Points, in no order, along strands that fork, close into loops and pass close to each other.
Points whose rows are less than 31.1 apart are linked; no others are. Some points are linked to none.
gikeg: -28  14 -14  -5  -9  12   9  14  -3   4  -9   4  -6  -9  -8   7  15  -4 -16 -15  10   5 -17
dat:   2  -6 -14  16 -10   6   1   8  -2  12  11   2   7  10  -8  -3 -20 -16  -3   4   3 -14  19
nafun:   0   0 -13  10  14 -11  13   8 -18  12   5  -5   2 -15  -1 -11  -5  -8  11  -7  14  -7  17
Mit:   7 -12   8  18 -10   2  -9  -2  15   8   5   6   7  15   5  25 -22  -1   4   9 -10 -11   6
fuf:  -4   8  20 -25  15  10  -3   1   7  -7  -7 -13  -2   1 -13 -10  18  13   1 -19   1  18  -8
tufus:   7   9  -5 -13 -10  -2  -9  -6 -24   6  -9   8 -17  -2   5  -5  12   2 -10  -8   5   9  -8
rap: -11   5   6  -1  -9  11   5   0  21  -3  13   2  11  16  -1  11  -6  -3 -10  16  -8  -9  -5
saviz:  -2  17  -6  -5   6  -1   4  10 -16   8  -6   0 -10  -9  -5 -13  12  -3   1 -11  14  10  -1
zes:   6   7  23 -14  12  -5  -6 -16  13 -18  -5 -10   8  -3 -11 -10   7   4  22 -10  -2  10   4
nen: -27  11   2   7   3   6  17  15  14   9  15  -6   8 -10  -1  13   1  -9  -8  -1  10 -12  -3
bek:   2 -22   6   5   1  -9  -6  -8   6  -4  -4  11   6  -3   4   3  -7   8  14  19 -14 -11  -1
tisa:  -3  -1  18 -20   9   1  13   2  13 -20   3  -6  14  12   0   5 -15   4   4   1 -20 -14 -19
fadag:   2   9   1   6   6  -4   3   3   3   4   3  -4   0  -2   3 -13   1  -4   3   2  -3  -7  -3
Fibi:   5   0   7  17 -12   4  -6   3  17   5   6  -3   8  13   3  19 -26  -8   1   9 -11 -10   0
zabuk: -15   6   2   6 -15  10   6  -1  21   6  17   1  15  16 -12   7 -10 -11 -14  14   5  -4   6
Lezip:  12   4  23 -17  10  -1  -3 -11  11 -21  -6 -11   8   2   0  -5   4   9  12  -6  -9  12  -6
subu:  -9   8  -9   5 -12   6   6   3  -3   9  10  10   6  15  -4  -5   2  -7 -10   9   6 -14   2
bub:   1 -10 -13  15   9 -16   4  -2  -7   9   3  -3   3 -14  -7 -19  -9 -10  12   0   5  -8  16
pusak:  10 -10 -10  -3  -7   0  -6  -2 -19  -2  -5  16 -15  -7  16   6   8   5  -5   9   8   4   8
damu:   1   5   6 -27   3  11 -12  -3  -2   2 -11  -9 -14   7  -4  -1  18  17 -16 -16   0  17 -17
movu: -12  12  11 -23  20  11   2   5   7   1 -12 -16  -3  -1 -13  -7  17  13  -5 -27   3  18 -14
Bilu:  12   1   1   4   5 -12  -6 -18   0  -3  -4  -2  -4 -10  -2 -19   8   2   9   0  -2   5   3
govad:  10 -10 -24  11  -1  -4   7  13 -21  -1   0  -5   2  -7  -3 -12 -11 -15   9   1   1   6  18
Gub:  -9  -9   5  -8  -1   6  -2  -6   3   0   4  16   4  12   2  -1   8   8   2  20  -9 -15  -3
kibe:  -2   7 -14  -7 -16  -1   2   8 -37   3 -11  15  -7  -4  -4  -6  -2 -12  -7  -8   7   3   5
pud:   5  -8  -9  18 -16   9  -3   2  10   3  11  10   9  20   5  24  -8   2  -9  18   8  -1  17
zesil:  19 -11  -7  15  -3 -15  -7 -16   1   2   0  -1  -7  -4  13   0  -3   5   2   6  -5  -5   5
sasil: -15  15 -18   1 -25   6  11   6 -15   1   4  12   3   7  -6   5   5 -11 -23  -4  12  -2  -3
Lona:   2   3  17 -16  10  -7   8  -1  15 -16   1 -10  15   8   0   4 -18  -1  14  -2 -14 -11 -16
kom:  17 -19 -19   7 -10 -10  -2  -5 -19  -4  -6  11 -12  -8  18   6  -1   0  -5   5   7   1  15
sose:  -4   9 -16  -5 -24   6   4   7 -29  -2  -4  16  -5   4   0   5   3  -9 -18  -1   7   3   0
kod:   6 -16  12  -8   8  -1  -3  -1  14 -13  -2   8   1   4  22  17   3  14   9  11  -9  -3  -3
sitef:  10   2  11   9   0 -11  -6  -3  16  -1  -1  -7   9   4   3   6 -20  -3  15   4 -13  -8  -9
Fafed: -14  17   6 -12  23   5   8   5   3   6  -7 -12  -3  -5  -7   0  20  15  -2 -25  12   9 -11
nisi:  14 -10  10  18  -2 -15  -9  -9  11   3  -1  -6   5  -1   2   9 -21  -1  16   3 -15  -7  -5
gevap:   9 -11 -27   8  -3  -2   9  12 -23   5   5  -5   7  -1  -4 -10 -18 -21   3  -7   3  -5  21
pato:  10 -14  12 -15   9   0 -10  -9   3  -7  -3   6 -11  -5  17   3  16  16   1   5  -1   7  -2
Nilub:  -5   3  12  -4  -5   7   5   1  21 -10   9  -4  10  15   7  13 -11   0  -5  12 -16 -12 -11
Sivod:   1   2   3 -23  -2  11 -15  -2 -10   3  -9   3 -19   4   6   8  19  14 -17  -7   4  14 -17
metis:  10 -16   0  23 -12   5 -11  -4   8  16   7   6   9  17  -5  18 -25  -4  -1   7  -4  -9  18
riner:   2 -18 -10  19   3 -18  -2  -9  -2   8  -3  -4   3 -11 -10 -14 -16  -7  11   2  -3  -7  12
vepam:  10  -1  26 -28  13   8  -7 -12   5 -10  -6 -14  -2   6 -10 -10  18  19   0 -14  -5  19  -2
tokiv:  14 -18  -9  24  -5  -7  -9   2  -2   2  -2  -1   0  -5   2   3 -17  -3  11  10 -11   3  10
rala:   9 -12  16 -15  13   2  -3  -7   9 -13  -2   1  -4   3  20   6   9  18   0   4  -9   1  -8
Levu:   5 -20  -5  23  -1 -23 -10 -20   4   2  -4  -3   1 -12  -6  -6 -17   2  10   5 -10  -4   4
vib:  -6  -3  14 -14   4   9  10   0  15 -17   7  -2  10  14   6   6  -6   6 -11   6 -20 -11 -14
Zuro: -11  -1   9 -16   5  15   0   4   2  -8  -2   6  -5   9   2  -2  15  11 -10   6 -11   3 -18
kuv:  -9  -5   7 -14   2  11   0   0   2  -5   1  13   0  10   3  -3  12  11  -3  15 -11  -5 -11
Debi:   9  -7  -8   6  -3   2  -6   9 -12  -3  -4   6  -5 -10   1  -8   0  -4   9  15  -1  12   8
zek: -10   4  -4  13   9   2   6  16   0  18  14  -4  10  -1  -2   3 -17 -14  -2  -1  13 -22  18
seb:  -2 -15   6   2  -4  -3  -5  -9   9   3   2  11   8   9   1   3  -7   3   8  19 -13 -17   2
Mor:  13  -8 -17  12  -3  -5   1   6 -16  -2  -4   0  -4 -10  -2 -12  -6  -9  10   9   0  12  13
Fetu:  12 -19 -15  20 -11   0  -7   2  -7   5   3   6   5   3   4   7 -14  -5   4  13  -6  -5  16
loni: -26  12 -11   4 -14   8  17   1  10   9  15   3   9   9 -14   5   8 -11 -20  -2  14 -10  -4
dupeg:  11  -7   1  -7   0   0 -12  -5  -7  -2  -4   8 -14  -6  15   0  13   9   0   9   3   9  -1
Mani:  10   1  16  -6   5 -15  -1 -10  15 -10  -4 -11  14   5   1   5 -19  -1  20  -2 -17  -8 -14
Nase:  -4   1 -14  12   9  -6  11  13 -13  16  13  -2   7  -7  -1  -5 -11 -12   4  -5  12 -16  17
binu: -20  11  -7  -5 -10  16   4  10   2  -4  -4   2  -8  -2  -4   3  14  -6 -18  -5   2   7 -20
pezuv:   4  13  -1   7  12  -5   5   7  -8   0  -2  -8  -3 -16  -7 -11   6  -5  17  -4  14  17  15
fen:  11  -2  10  -7   5  -7 -11 -19   2  -6  -5  -2  -7  -7  -1 -15  13   8   9   0  -1  10   0
kef:  -8  11  -1  15  -5   4   8  17  14   0   9  -9   5  -1   2   1  -8 -13  -4   7  -1  -5  -1
fuvi: -11  13   0 -10   1  11  -3  10  -1   1  -6  -1 -11  -2  -3  -7  15   2 -11  -7   2  11 -20
momar:  -1   1 -17   0   6 -10  10   6 -27   8  -2   4  -4 -14  -6 -16   1 -10   6  -9  15   0  12
kibi:  11  -4  18 -18   5   3 -17 -18   3  -8  -4  -7  -8  -2  -6 -10  18  13   5  -5   1  20   3
Zon:  14   2  -4  12   0 -11  -4  -9  -2   4   1  -3  -2  -7   6 -13  -1  -1   5   4  -4  -5   2
Voz:  14 -23 -16  17  -4 -15  -6 -16  -5   0  -4   8 -10  -8  15   6  -1   5  -1   7   3  -5  12
vef: -11  16   5   0  13   0  11  10   6   2   4  -6   1  -3   1  -8   8   0   0  -5   4  -6 -10
zita:  16  13  -9  -4  -6  -6  -5  -7 -19   1  -5   0 -16  -7   7 -10   8  -3  -5  -7   5  12   0
pemo:   2  -4  16 -26  11  15  -3   0   3 -10  -6 -11  -8   6   2   0  16  19 -17 -11  -8  18 -18
Dapag:  -1  19  15  -8  16  -3   3  -5   8  -4   1  -9   2  -4  -5 -13  16   5  11 -16   6   7   1
memi:  -7  20  -3   0  12   1   5  15  -9   3  -2  -6  -9 -15  -7  -5  13  -1   8 -11  19  18   5
Rit:  13  -4  20 -13  10  -3  -5 -11  11 -17  -3  -4   3   1  13  -2   2  13   9   2 -13   7  -8
fesub:  -2  10  -3 -19 -13   7 -11   0 -19   3 -13  10 -17   2   4   5  13   5 -17  -9   6   7 -16
dolu:   5 -13 -22  13  -5   4   5  13 -12  12  11  -4   9   8  -9  -3 -22 -18  -1  -4   3 -13  24
Nazuf: -19  17   5  -6  23   1  15   7   5   6   0  -9   1  -7   0  -1  16  10  -2 -20   8  -2 -15
tered: -24   8  -2   5 -10  10  14   0  20  12  21   0  15  12 -18   7  -4 -13 -16   6  14  -7   6
Vafu:  14   6 -18  11 -13   2   0   7 -14  -1   2   0  -6   2  11   0  -3  -8 -11   6   2   1   5
Faz:   0   6  20  -7  10  -5  -8 -13   9 -11  -7  -5   5 -10 -16 -13  10   2  27  -4   4  16  11
Zinud:  -7  -2  15 -20   9  16   2   5   6 -12  -4  -5  -5   5   2  -3  14  14 -12  -3 -12  12 -19
Nizud:   8   9  11  11  -3  -2  -4   5  20   0   4  -9   6   7   5   9 -22  -9   4   3 -12  -9  -7
Vaf:   1  11  11   3  12  -9  -2  -4   5  -7  -3  -5   3 -16 -11 -11   4  -2  25  -4   8  13  15
Revib:   7 -13  -9  19 -14   6  -6   5   0  11   9   4  11  13  -7   6 -19  -9  -1  12  -3  -9  20
dukud: -24  16 -17   3 -20   6  16   5  -5   7   7   9   3   8 -13   6   9 -10 -21  -9  15  -6  -4
savit: -25  13   3   2   6   7  17  13  12   4  11  -5   4  -7  -1   3   7  -7  -9  -6   4  -9 -10
ribo:  -9   6 -11  15  -6   8   8  14   2  13  15  -5   9   7  -7   2 -15 -18 -11   0  12 -15  17
sud: -21  18 -14  -9  -4   4   4  17 -16   8 -16   5  -9 -10  -8   4   7  -4 -11 -21  16   8 -12
ronu:  -9  17  -5 -13   2   4  -4  11 -12   9 -12  -2 -14  -6  -8  -5  13   1  -6 -17  12  14 -12
tuluz:  -2   5 -12  -5 -18   8  -2   4 -19  -1   0  18  -8   5   5   4  10  -1 -14   7   7   0  -3
Mis:  16 -17   6  22  -2 -17 -10 -15  12   3  -3  -3   1  -2  10  20 -16   8  12   0 -12  -6  -1
Rafu:  -3 -10  13  -8   2   7   1   2  16 -16   1  11   5  10  17  22  -1  13   4  19 -11  -4  -5
nevul:  12 -21   7  14   5 -21  -8 -21  16  -2  -4   1  -3  -4  16  15  -6  13  12   1  -9  -6  -2
Zup:   3  -1 -14  -6  -8  -6   2   2 -34   4 -10  10  -9 -11  -6 -15   3  -9   1  -4   8   7   6
dok:   8 -21   7   8   7 -21 -11 -28  12  -9  -8   0  -1  -9   9   3  -2  13  11   5  -8  -2  -2

A tip is a point with one link. Name the tips that can be reached along the links from each point below, in the order of the rows.
gevap: tokiv, Levu, Debi, tuluz, dok
fesub: bek, zita
savit: nen, Rafu

A piece is two or more points that can be reached from each other along the links. Count, over all rows, the pieces, the separate loops (a circle has one, a figure eight two, a Y none), the forks (points with three links) and the tips (points with one).
pieces: 3
loops: 3
forks: 9
tips: 9
